Each row is a point on a landscape with many valleys, with its height.
A ball rolls from a point to whichever of its 2 nearest points has the largest drop for the distance, and stops where none of them is lower. Distance is the straight distance between rows; heights are no part of it.
pugaz (h 414): [127 209 121  99 120 107 144 111 109 203 112 110 185 162 155 127 144 110
 119 124 111 123 153 131 155 139 147 165 118  74 153  78 101 128 125 121
 143 183 123 126 165 128 138 165 148 155 178 115 188 145 132 100  97 124
  86 108 138 126]
Vubu (h 118): [116 176 174 118 111 122 130 138 118 174 126 145 100 156 118 121 100 141
 126  73  92 149 100 116 140 126  82 140 114 109 111 130  84 124 121  89
 123 110 146 110 111 144 157 139 127 146 160 118 100 139 145  79 146 168
 139 150 113 137]
fir (h 320): [ 92 124 142 115 150 146  88  65 104  90 129 158 127 122 178  91  93 146
 121  58  92 115 100  85 182 145  79 100 107 117 128  77  50 140 154  87
 111 165 139 125 143 135 147 142 158 139  88 104 138 156 145  93 104 124
 100 170 118 159]
tuz (h 288): [120 181 164 131 150 139 166 167 143 132 123 166  80 148 162 151 171  45
 111 101 135 161 103  68 128 109 153 123 153 187 100  85 109 168 158 131
 167  85 114 152  78 120 112 148 186  64  95 106  96 138 168 138 147  92
  71 138 140 173]
zomak (h 403): [163 202 175 124  91 152 182 188 153 218  73 121 151 171 117 167 138 122
  87 134 159 122 112 109 118 117 159 137 149  85 120 157 184  83 126 120
 104 120 114 147 100 153 137 132 145 137 170 131 136 121 110 134 153 207
 138 113 130 127]
Tabal (h 455): [122 135 159 108 106 152 133 121 114 189  66  94 190 123 128 142 139 186
 118 141 161  88 106 151 124 155 143 131 132  41 157 128 149  83 117 127
  91 171 102 131 143 160 155 117  79 166 163 122 157 124  84 122 126 204
 165 119 118 102]
Tani (h 87): [108 139 114 133 188 123 140 174 164 102 146 106  69  94  79 112 136 127
 156 153 142 154 125 164  95 110  85 136 113 126 130 161 155 130 100 130
 145  95 161 101 105 131 165 132  82 130 137 122  73 141 160 101 171 107
 149 112 124  97]
tagam (h 176): [204 153  96 138 144 148 117 161 186  75 119 140  93 112 106 102  96 124
 103 160 138 128 144 118 125  93 107  98 117 121 132 144 189 101 118 123
 140 130 173 114 109  89 177 147 160 127 114 158 103 154 139 130 169 137
 112 131 131 134]
lifam (h 452): [145 142 167 202  50 133 180 133 164 146  95 153 117 145 162 175 160 120
 142 163 149 112 107 119 101 126 135  69 148 129  89 135 148 172 142 121
 160 110  88 137  78 125 107 163 166 101 144 136 112 103 135 170 140 201
 165 122 144 177]
favil (h 310): [176 200 115 108 100  95 133 151 131 182 162 140 110 183  96 116  88 102
 101 109  77 160 153 129 136  88 100 157 109 133 119 155 122 111  93 105
 140 114 160 114 161 113 121 144 169 155 184 144 160 126 138  92 142 119
 104 122 125 137]
visi (h 439): [110  87 187  97 117 181 131 133 111 179  62 110 172 106 133 148 138 178
 105 110 182 105  78 124 122 155 157 125 141  86 138 137 156  57 133 138
  65 128  92 151 120 169 146  80  77 139 116 106 136 110  79 138 138 211
 183 138 110 116]
kom (h 227): [148 129 108 137  86  83 146 132 133 145 159 156 124 187 130 154 129  65
 123 158 100 133 166 114 119  97 169 139 143 191 106 129 134 182 137 140
 168 108 122 143 135  96  64 142 188 112 154 133 169 109 143 162 115  74
 105 106 145 157]
tifep (h 168): [ 85 164  90 160 192  81 146 119 116 152 167  65 117 109 141 118 185 104
 176 156 133 166 149 175 108 137 120 165 112  98 134 106 115 187 121 126
 180 149 124 107 119 157 132 160  72 122 134 105 100 130 150 102 105  66
 118  92 139  86]
niz (h 418): [ 79  68 183 126 116 173 134 128 119 152  83 118 131  98 129 150 145 172
 140 101 165 133  59 132 110 160 136 113 135 129 108 142 118  98 139 132
  88  94  90 139 100 155 135  85  77 115 109 112  99 102 104 142 147 196
 189 151 108 127]
komub (h 456): [123 120 195  84 140 160 112 156 114 180  71 105 143 119  88 134 113 187
 101  88 154 133  83 122 128 140 118 156 130  78 153 149 150  53 121 108
  65 122 127 127 108 165 181  79  67 155 133 115 117 132  92  93 157 195
 175 147 100  91]
kanu (h 501): [133 102  66 136 196 123 108 123 143  43 174 119 104  87 111 101 137 118
 163 186 145 128 154 160 123 121 118 133 124 138 138 134 158 148 127 167
 155 149 162 113 131 106 139 125 110 111  77 151 102 134 150 132 129  54
 121 115 136 112]
vun (h 170): [100  84 116 135 105 103 113  75 105 102 153 151 138 150 163 136 120 107
 145 126  96 111 153 113 143 132 143 116 132 168 117 109  92 167 145 122
 141 140 121 133 146 118  76 131 166 128 116 124 170 122 139 143  83  87
 113 128 139 151]
zuzi (h 365): [164 197  76 107 184  99 114 121 143 120 172 110 118 132 121  85 120 106
 127 138 112 151 161 145 148 101 112 152 110 105 144  96 123 137 112 126
 163 172 157 111 163 107 151 176 157 140 131 134 147 160 158  88 128  57
  73 117 134 119]
dered (h 442): [148 174 212 110 109 159 158 190 146 193  69 142 109 159 106 146 107 134
  79  68 144 158  71  72 133 114 127 139 141 105 114 164 147  57 146  88
  79  86 131 147  67 161 170 102 144 124 130 113  88 141 115 104 176 210
 146 150 108 133]
bog (h 473): [ 88 149 168  99 139 130 124 151 108 197 101  84 135 124  78 140 138 176
 131 108 136 132 105 162 113 149 119 175 121  74 146 149 126  91 101 120
  97 123 126 105 128 164 160  98  49 168 168 114 118 122 109  87 145 167
 162 119 108  70]
tib (h 510): [176 106 106 183  78 130 151 172 176 119 119 132 111 130  92 162 127 120
 145 183 145 125 150 153  84 115 126  98 144 153 111 189 199 125 107 150
 141  89 133 116  98 103 108 116 127 118 150 161  95 107 124 174 152 166
 182 109 138 134]
fod (h 305): [ 79  60 132 184  71 129 103  55 111 101 127 124 132 101 136 132 123 196
 174 118 116 100 105 148 122 171  85  77 115 104 109 133  90 144 125 104
 112 147  87 115 133 137 109 125 102 144 144 138 123  99 108 130 104 193
 206 135 133 131]
bif (h 589): [ 53  42 146 163 157 147 134  86  97  94 154 137 128  95 176 144 203  99
 160 111 159 133  91 119 118 165 158 120 141 198 108 104  82 172 169 148
 139 104  91 149 116 139  88  98 105  62  57 101 106  95 135 156  90  86
 142 135 140 151]
lag (h 215): [162  95  95  71 164 120  86 141 124  71 187 154 114 132  98 113  61  96
  99 107  85 142 156 119 155 107 140 151 118 206 138 162 117 100 116 143
 111 109 175 139 169 104 104 100 167 136 104 152 156 136 146 152 124  48
  80 148 116 124]
dobi (h 549): [132 114  96 158 107 102  98 103 120 130 136  96 104  97  77 104 112 211
 172 150 115 108 153 188 112 143  55 115 105  55 144 150 127 117  91 109
 127 162 137  82 142 134 154 136  66 175 179 151 110 127 108  96 131 183
 184 118 118  87]
Sizas (h 512): [161  99  98 122 162 168  95  91 135  58  99 133 156  71 148  94 126 162
 125 168 173  87 137 136 133 123 130  82 119  77 159 102 160 106 135 145
 124 186 127 127 142  98 176 144 117 127  77 144 144 148 103 129 135 136
 129 135 120 138]
Nusi (h 421): [154 160 161 122 123 159 151 171 160 163  77 122 120 129 113 142 123 139
 103 129 156 129 104 119 119 117 130 121 135 100 127 148 169  87 127 119
 108 115 132 129  90 139 163 127 126 133 135 132 105 143 118 123 167 189
 142 133 119 129]
kugu (h 47): [107 124 124 137 175 126 111 149 145  77 157 134  67  87  87  87 106 159
 154 117 111 149 109 140 126 115  40 122 103 114 118 153 124 134 113 101
 130 102 168  96 103 147 180 127  93 140 129 129  68 149 164  94 166 134
 154 157 123 107]
tevoz (h 273): [171 175 120 109  83 117 143 148 137 175 135 136 151 181 125 146  97 100
  93 127 100 131 158 117 145 105 153 146 134 140 123 145 145 107 119 128
 129 123 136 139 151 112 102 136 179 140 170 146 178 121 124 133 130 135
 102 107 132 141]
mub (h 224): [ 79  71 107 138 120 113  84  31  98  73 149 139 152 119 172 107 109 141
 161 104  98  98 144 119 159 164 112 100 113 127 122  99  70 147 140 104
 118 177 120 121 167 131  97 132 148 146  99 119 174 133 126 115  63 100
 121 140 139 143]
lamel (h 468): [115 134 122 155 192 164 117 112 151  50 137 154  82  86 159 100 151 114
 139 125 148 140 104 112 150 124  89  98 116 123 123  81 123 164 158 127
 153 144 138 127  91 126 170 146 141  92  56 126  84 153 169 123 143  88
 102 145 146 157]
Rumo (h 349): [101 179 168  96 159 153 110  92 106 139  97 145 133 126 162  96 113 160
 113  54 112 129  82  92 171 141  90 125 103  78 143  60  58 124 148  87
 112 164 130 126 126 146 191 152 127 140 108 101 111 166 137  71 128 153
 103 164 106 145]
kepok (h 269): [ 73  80 114 123 159  93 117 123  90 111 181 115 120 123 115 128 138 112
 152 122 102 147 144 143 116 137 143 170 137 183 120 138  90 162 120 147
 139  95 132 131 151 135  89  97  85 119 123 124 122 109 143 131 102  52
 115 123 123  95]
Bez (h 236): [202 149 133 109 114 147  97 146 146 150  82 118 159 127 100 107  86 178
  79 126 137 104 136 125 139 118 114 125 122  64 167 145 183  57 114 104
  81 161 152 119 131 122 189 127 124 170 151 147 147 146  86 102 149 191
 138 133 107 116]
zazo (h 329): [140 159 185 133  98 162 176 174 150 145  93 170  96 153 156 163 140  83
  97  99 147 143  84  65 124 107 160 109 153 175  91 124 126 127 156 126
 131  79 111 154  78 123 118 137 186  83 105 120 103 129 139 155 165 165
 102 148 129 177]
nud (h 535): [116 137 116 139 155 124 118 117 133 131 107  84 133  90 107 111 146 184
 156 171 153 109 132 191 109 138 104 123 112  45 152 120 141 129 110 127
 135 166 123 101 125 134 175 152  61 154 147 133 115 138 113  99 137 152
 155 115 117  91]
dev (h 159): [164 116  97 101 122  98 116 139 131 105 185 166 109 170 111 130  78  66
  98 123  81 142 164 107 140  89 151 144 127 215 120 152 118 143 128 132
 142  99 155 142 153  97  77 126 196 127 128 145 169 121 149 158 118  54
  79 129 131 149]
mopi (h 205): [200 178 102 151 143 134 145 165 194  67 144 166  69 129 127 120 108  80
 102 158 130 144 140  88 133  87 117  99 118 150 108 131 170 127 130 129
 164 119 166 121  96  81 150 164 205  99  98 154 100 145 172 144 172 106
  85 129 152 158]
visil (h 532): [118 168  90  95 227 122 145 159 133 126 137  77 154 103 133 131 178  75
 130 165 173 165 150 153 108 131 184 177 128 130 167 104 154 145 130 173
 156 149 129 134 130 131 131 136  92  98 102 106 108 144 139 129 121  32
  78  93 131  94]
Finud (h 492): [180  89 131 161  73 163 149 164 157 134  83 138 144 130 120 152 121 138
 109 147 163 108 126 132 111 129 150  92 153 148 118 180 201  79 123 143
  91  94 123 141 100 118 119  89 138 110 122 154 113 111  97 184 147 199
 177 125 127 145]
zifit (h 548): [140  63 113 119  66 128 131 119 107 130 122 125 180 148 125 171 108 123
 123 150 126  96 160 143 115 141 185 127 155 166 133 172 166  98 115 161
  97 114 113 141 160 119  58  77 132 138 148 142 180 102  90 174 103 144
 147 103 137 120]
Rek (h 362): [134 152 137  56 176 146 100 131 113 116 136 138 135 130 130 109  90 112
  90  71 102 140 118  93 175 119 135 153 119 158 151 101  91  94 138 126
 107 137 152 138 155 122 149 123 160 134 104 119 145 163 137 110 132  81
  60 155 116 131]
ref (h 347): [ 80  83 169 171  44 109 123  92 100 142 133 151 112 149 135 142 123 172
 157  86  86 121  95 119 123 143  81  94 116 144  98 134  58 175 137  85
 125  99  95 121 113 146  96 125 115 137 166 122 114  94 121 123 115 185
 193 148 126 146]
fif (h 231): [ 84 174 172 121 159 119 137 151 112 133 150 175  69 163 149 123 156  55
 116  45  96 174  84  66 141 106 111 136 132 182  97  80  51 187 162  90
 156  76 128 150  82 149 124 140 167  88 112  95  90 144 179 108 134  83
  77 167 127 161]
tigim (h 434): [156 229 139 112 129 136 148 126 146 176  94 124 149 145 143 118 129 128
 104 124 129 116 129 117 145 126 127 140 115  50 146  81 123 119 126 110
 143 177 128 122 137 128 172 183 151 148 157 124 149 158 131  90 132 155
  89 121 126 142]
Nuku (h 417): [ 88 120 129  86 119 136 122  69  92 147  92 105 216 120 181 120 141 141
 132 123 141  93 135 128 153 172 170 132 127  84 156  77 105 109 139 130
 107 184  94 142 183 139 119 129 122 152 131 100 190 140 104 125  77 133
 114 123 142 125]
Pezet (h 174): [172 190 163 114  78 124 133 155 135 168 121 169 106 187 121 115  68 120
  77  59  80 151 109  75 158 108  95 140 115 135 110 156 106  96 126  74
 103  99 159 127 113 123 144 135 182 137 154 137 119 135 132  97 155 176
 115 156 107 156]
gipa (h 432): [145 162 133 181 102 129 162 128 160 122 114 146 103 136 160 148 145 114
 136 160 135 124 122 115 127 121 122  86 139 116  96 106 141 169 141 125
 168 135 114 124  91 111 132 173 176 107 121 136 114 130 152 147 138 155
 125 122 147 167]
tul (h 277): [113 125 131 152 101 108 101  73 111  91 159 185 102 161 168 105  83 115
 124  79  63 119 127  81 171 124  75  92 108 147 113  97  59 174 146  80
 137 148 153 126 134 126 110 160 200 139 111 120 150 140 155 116  96 110
 102 161 129 177]
lubud (h 259): [168 102 148  78 154 178  90 134 127 127  75 117 184  90 112 109 114 179
  85 131 170 105 120 123 131 122 142 128 127  78 182 123 180  51 127 136
  75 161 131 134 139 134 186 104  88 161 110 133 152 142  73 111 152 166
 135 144 101 108]
Keki (h 316): [105 110  99 145 158  74 132 146 122  95 215 146  74 135  91 111 134  89
 152 136  84 166 146 135 113  95  99 163 129 187 101 150 108 189 111 133
 164  78 155 119 132 133  86 124 124 118 131 124 106 110 165 128 125  41
 119 132 140 117]
pafiz (h 307): [ 86 111  94  81 198  93 104 132  89 127 186  85 144 114 106 111 130 113
 133 121 110 156 162 154 128 143 166 211 129 168 148 138  96 122 108 156
 124 118 143 130 189 132 105  89  69 134 123 120 145 126 130 117 104  21
  78 118 117  61]
tek (h 466): [162 147 102 125 112 130 155 121 141 135 103 112 176 124 165 150 152 113
 133 205 171  93 152 144 126 145 176 112 153  96 138 108 170 135 134 168
 141 176 110 144 142 112 114 154 152 123 127 135 169 134 121 167 115 131
 113  97 150 145]
dofes (h 173): [ 93 181 187 114 146 135 149 155 122 159 120 152  87 153 136 134 139  97
 123  54 112 162  74  88 136 121 114 135 133 144 102 103  74 146 148  94
 133  85 123 137  85 148 147 138 138 109 128 101  83 147 159  98 157 139
 112 157 117 151]
Popav (h 232): [105  99  89 157  86  53 130  76 101 136 171 122 142 166 146 136 156 110
 176 165 102 114 183 142 121 137 146 141 137 147 114 112 104 204 134 132
 167 152 106 120 148 119  59 145 148 138 154 126 177 102 136 143  66  79
 131  93 148 131]
divi (h 290): [120 120 105 126 126  68 144 150 116 145 195 148  93 186 101 135 150  54
 130 140  94 163 153 124 102  88 154 175 135 220  98 134 112 206 137 136
 179  74 128 139 143 113  62 128 158 102 154 117 144  99 159 143 108  21
 102 115 136 136]
gafuz (h 451): [149 202 122 120 146 131 166 132 144 157  83 110 167 122 171 133 169 115
 116 174 172 110 136 130 131 138 160 121 133  52 154  66 149 142 139 136
 156 193 102 141 129 126 150 187 143 126 136 116 149 154 132 134 118 134
  93 104 142 143]
fus (h 354): [141 179 131 139  93  76 150 145 125 171 179 165  77 190  99 111 113  89
 124 106  69 163 140 118 124  80  79 143 108 154  94 139  90 179 109  93
 176  88 144 115 135 123 104 157 170 132 179 123 129 121 161  97 135 107
 115 134 136 154]
Sev (h 397): [157 146 140 178  58 105 142 134 145 131 142 182  86 180 127 129  92 113
 116 108  76 135 128  94 131  95  91 100 122 159  96 142 113 170 133  87
 153  98 137 125 106 111 108 156 183 125 156 140 116 116 150 136 137 153
 132 145 134 167]
sebap (h 337): [125 154  96  78 199 105 111 146 120 120 181 107 126 128 107 108 116  92
 118 117 103 167 154 142 140 111 139 186 124 161 141 123 110 124 107 142
 140 122 159 127 169 120 120 125 127 132 128 127 139 140 157 108 123  33
  70 123 125  96]
datig (h 382): [164 137 160 102  85 158 153 173 125 193  89 124 181 166 133 164 113 126
  82 123 147 113 129 103 134 123 182 135 159 125 132 165 187  63 128 145
  81 117 117 163 127 145 109  93 151 138 155 133 165 110  93 158 135 190
 140 114 131 120]
dep (h 438): [ 98 115 128 106 109 122 126 102 100 166 104  86 187 127 136 143 138 159
 139 141 131 105 138 162 132 163 158 147 137  86 148 122 125 112 113 147
 108 160 105 126 167 140 118 112  84 157 161 120 172 121 101 126 105 146
 140 107 129  93]
tevu (h 267): [ 67  88 109 180 106 108  95  29  97  94 151 117 135 111 166 106 141 175
 180 119 102  98 130 148 154 171  71  93 111  82 117  92  64 174 133  98
 139 182 103 110 144 145 121 151 113 151 128 126 141 121 127 102  78 134
 164 128 140 133]
defol (h 642): [ 67  68 150 202 102 101 153 139 126 113 158 129  91 119 115 168 198 128
 184 158 135 135 110 156  73 138 125 125 134 185  95 149 107 209 136 147
 164  71  91 131  91 146  80 118  82 100 134 124  79  79 136 153 122 114
 192 115 143 121]
Goruf (h 396): [ 85 124 142  98 157 162 123  65 106 127  85 120 184  96 194 112 155 142
 126  97 157 106  97 111 152 164 148 108 125  85 147  52  87 123 148 121
 120 177  87 147 150 146 149 146 118 119  93  89 150 142 116 126  91 135
 111 138 128 145]
bape (h 308): [202  91 124  73 141 173  77 151 139  89 117 146 140 118 111 100  54 143
  61  91 126 121 133  96 165 118 138 124 117 169 158 158 163  40 133 124
  62 116 169 144 138 105 160  88 164 139  88 148 138 147 103 140 147 132
  99 162 106 131]
Nulo (h 361): [146 107 189 128  93 185 160 173 152 136  73 169 104 123 151 149 125 123
  98  82 170 141  65  68 127 121 151  99 149 165  95 150 150  76 159 123
  88  70 115 155  72 135 144 100 155  83  77 120  82 124 112 161 170 204
 148 161 117 171]
muref (h 507): [102 116 105  99 151  99 108 154 102 160 163  71 141 121  59 130 125 156
 131 133 115 140 161 178 103 145 146 201 134 127 146 174 140  86  75 164
 107 109 145 109 183 140 105  73  50 165 170 133 147 108 104 103 128  91
 135 103 111  36]
fimuz (h 353): [138 139 167  85  98 165 165 156 115 178  97 145 169 163 162 168 136  84
  80 110 145 122 122  83 142 123 202 138 159 168 125 127 141  93 154 157
 103 106 109 175 130 138  90 105 178 110 124 114 172 117 110 169 130 143
  95 126 138 150]
sibed (h 516): [110 114  72 120 213 116 118 129 123  82 156  75 147  83 122 110 164 118
 160 194 168 135 161 177 104 137 161 165 127 118 161 128 156 149 124 179
 151 158 137 118 144 121 137 121  61 108  84 127 101 135 124 125 112  41
 113  97 126  87]
fivi (h 242): [186 153 131 173  93 134 171 181 190 107 127 171  82 150 121 155 125  70
 113 157 135 144 132  99 100  88 142 100 143 185  92 163 179 143 131 130
 164  75 143 130  82  87 112 148 186  89 121 150  90 119 155 170 170 140
 120 122 151 167]
ziso (h 568): [176 108 101 108  71 129 112 105 121 131 107 120 192 147 136 138  81 137
 106 145 126  83 173 138 144 141 164 112 138 121 152 153 180  78 120 141
  90 155 129 136 170 109  99 110 165 157 156 147 195 128  82 154 101 163
 125 108 141 126]
banut (h 390): [142 208  76 117 154  75 137 101 117 176 157  89 155 149 139 100 151 112
 146 151 113 145 174 166 140 126 127 165 110  71 148  82 109 153 109 123
 170 190 139 106 169 119 140 179 132 150 165 116 171 145 141  91  96  80
  90  93 139 111]
selas (h 550): [111 146 123 113 205 148 167 157 136 122 110 112 137  96 161 150 199  71
 132 156 190 147 124 128 107 139 183 144 140 151 150  91 145 152 148 178
 156 129 111 148 103 132 125 134 116  65  68 103  88 136 143 157 129  67
  90 110 142 140]
ter (h 481): [165  99  73 110 141 134 120 107 134  86 133 115 169 108 142 134 131 116
 135 197 161  95 166 150 127 139 179 120 143 134 148 130 174 116 131 183
 134 168 130 139 154  93 116 128 142 118  93 147 162 137 114 164 114  94
 111 107 139 132]
sem (h 237): [162 157  96 141 109 109 133 129 148 145 135 116 127 141 111 131 110 130
 134 164 117 124 156 158 123 117 123 121 134 103 123 140 156 126 104 133
 149 147 140 109 142 111 129 153 140 144 166 149 143 132 126 123 132 142
 134 107 135 120]
Bikem (h 616): [ 52  45 145 183 126  96 132 114  98 100 179 137 104 129 138 149 200 103
 167 130 124 141 111 128  98 145 145 142 136 214  97 121  82 225 161 140
 162  78  99 148 110 148  66 100  92  82 105 109 103  86 141 152  84  60
 145 129 139 129]
Marov (h 528): [121  94 116 179  90 113 136 145 145 128 129 111  99 116  78 151 134 165
 171 165 128 127 137 174  86 134  93 110 132 125 116 176 147 135 100 135
 133 100 117 102 111 130 114 117  82 144 168 149  92 103 121 147 142 172
 204 112 125 102]
sapa (h 567): [ 76  94 146 133 183 166 148 134 121 104 125 118 121  87 153 145 187 104
 150 127 172 143  94 132 110 146 157 126 140 171 123 111 114 150 155 161
 136 103 109 144 105 139 119 108  95  67  57 105  78 119 141 151 127  98
 130 132 131 139]
Kavi (h 489): [ 79 163 142  94 164 112 138 174 110 204 125  54 147 132  72 144 158 143
 134 125 138 150 128 181  92 143 148 207 124  89 155 158 140  92  84 148
 111 111 131 110 152 161 131  94  38 162 178 107 132 109 108  89 136 110
 139  98 114  42]
pulen (h 282): [169  54 125  71 156 182  68 126 122  84 101 132 161  83 115  99  87 164
  87 116 151 104 127 119 144 124 142 122 122 138 173 147 166  40 129 140
  61 138 151 139 149 117 168  77 107 141  83 143 143 139  85 129 144 139
 128 159  97 112]
dov (h 660): [ 89  98 139 174  90 105 155 119 119 151 133 112 132 139 135 169 171 129
 167 164 131 122 133 158  92 147 146 122 147 140 102 128 120 180 128 146
 154 107  91 129 112 133  82 130 103 117 155 127 127  94 128 154 112 140
 169 105 137 125]
vesi (h 389): [ 40  67 178 150 115 137 120  99  94 134 130 122 117 109 135 143 153 170
 160  77 118 137  69 130 120 165 113 117 126 146  94 123  59 151 139 106
 107  91  87 134 114 162 118  99  70 121 125 109 100  98 125 122 126 163
 181 152 119 118]
Dok (h 127): [ 82 144 115 164 170 109 163 153 147 133 134  76 102 102 107 143 177 130
 174 177 159 142 133 190  79 136 123 142 123 100 127 138 144 164 112 148
 162 114 118 105 101 142 131 147  71 124 143 118  82 119 143 122 136 107
 159  92 132  93]
napez (h 498): [141 100  94 101 192 160 102  90 127  57 126 130 153  79 156 102 141 126
 133 156 164 106 138 125 148 131 154 112 125 124 158  89 136 126 148 166
 132 176 124 141 147 105 151 134 133 103  50 134 137 148 124 137 117  76
  94 132 133 144]
vobom (h 208): [203 132  80 131 105 125  95 130 152 109 125 127 132 124  97 101  74 157
 114 151 116 110 159 152 137 110 102 105 122  98 145 157 176  92 102 117
 118 156 160 105 143  99 159 136 141 156 152 164 137 145 106 124 140 160
 136 126 120 115]
Zeruz (h 212): [ 73 117  95 165 144  69 129  86  91 144 173  95 131 136 157 123 178 114
 175 141 106 142 157 152 131 146 124 155 130 124 120  93  83 202 136 121
 168 151 110 116 135 149 102 152 102 125 137 114 136 116 148 119  79  72
 119 103 140 107]
Tolid (h 472): [166 103 139 172  32 143 156 113 148 137  86 147 154 144 171 154 117 135
 115 149 147  91 124 114 124 138 150  67 150 126 108 145 166 121 133 126
 112 125  99 143 121 113  98 133 172 117 139 143 147 110  98 179 118 209
 161 121 141 172]
kivi (h 449): [133 137 129 173 151 165 148 126 163  81 108 139 100  93 160 132 165 131
 146 169 171 118 106 127 117 127 117  80 126 105 117  98 155 150 152 146
 156 147 118 126  86 120 158 156 138  95  77 132  94 139 148 146 146 142
 136 124 145 161]
Sofe (h 314): [146 144 145  94  65 126 143 140 108 173 126 157 161 201 147 155  97  75
  75 101  93 122 156  85 148 109 187 144 137 183 124 139 129 113 151 125
 109 104 121 162 150 117  70 112 206 133 162 127 202 116 113 155 109 124
  85 120 135 157]
demig (h 547): [150 104 106 211  48  83 136 151 144 123 153 144  68 128  60 132 118 168
 181 147 101 139 145 159  85 101  38  98 121 133 111 191 134 154  93 101
 146  84 129  90  97 135 100 135 103 150 204 149  75  95 129 145 144 180
 216 124 142 117]
Fik (h 92): [105  72 128 151 126 121  85 133 132  70 154 149  76  85  80  94  92 198
 158  97  96 138  99 131 132 133  20 107 100 124 114 165 100 124 111  86
  99  98 153  99 107 152 165 100  83 142 134 143  67 128 148 115 149 177
 189 179 117 118]
nekov (h 485): [149 137  78 141 204 137  97 115 153  27 171 148  82  88 134  80 127 112
 140 155 133 138 139 128 155 105  88 118 112 125 139  98 146 156 143 140
 161 161 169 114 116 110 169 146 149 110  63 146 100 159 168 120 143  48
  89 137 143 136]
bar (h 226): [155 168 142 111  85 120 110 107 117 138 134 176 123 180 151 109  55 115
  89  64  59 123 137  78 169 116 100 120 105 141 125 127  77 120 134  86
 108 139 161 131 142 112 124 150 205 150 136 129 156 145 135 107 118 142
  90 155 114 170]
verum (h 374): [ 99 112 162 101 148 172 111  91 113 122  85 129 148  97 156 111 119 172
 120  84 146 116  81 108 151 147 121 104 123  96 137  91  99 105 146 110
  97 147 108 135 131 140 168 125 111 130  95 107 126 143 115 106 131 168
 132 157 111 138]
noso (h 561): [138  84  69 135 113  89  75  95 102 101 164 100 124  95  71  96  93 198
 165 149 103 101 174 183 122 145  82 132 117  93 148 166 129 105  85 133
 117 159 149  92 182 120 124 108  79 175 166 156 138 127 103 109 114 138
 156 121 115  69]
Runa (h 526): [123  75 101 119 112 118 116 141 111 128 144  97 147 122  80 151 116 147
 137 155 125 118 157 167 103 143 152 157 145 153 135 180 156  97  97 170
 106 106 130 125 158 126  88  74  78 147 149 148 143 107 102 149 124 123
 158 110 117  74]
fula (h 336): [159 121 152  49 174 188  95 141 127  95 101 155 130 104 138 107  89 127
  69  74 143 134 100  71 168 116 146 130 124 156 157 104 122  60 152 140
  84 128 142 153 134 125 169 113 155 119  67 120 130 159 114 125 153 113
  71 169 108 142]
saf (h 524): [144 114 119 150 123 156 119 109 147 110  80 114 143  90 136 120 129 175
 135 169 164  94 121 155 118 139 120  81 123  61 137 124 162 117 126 130
 124 165 115 116 119 119 166 142 103 139 122 143 125 138 104 128 139 185
 162 128 122 130]

Where does a ball stop that starts at each point below?
zifit => vun
defol => gipa
saf => kepok
niz => vun
Tabal => Vubu
dov => gipa
Rek => vobom
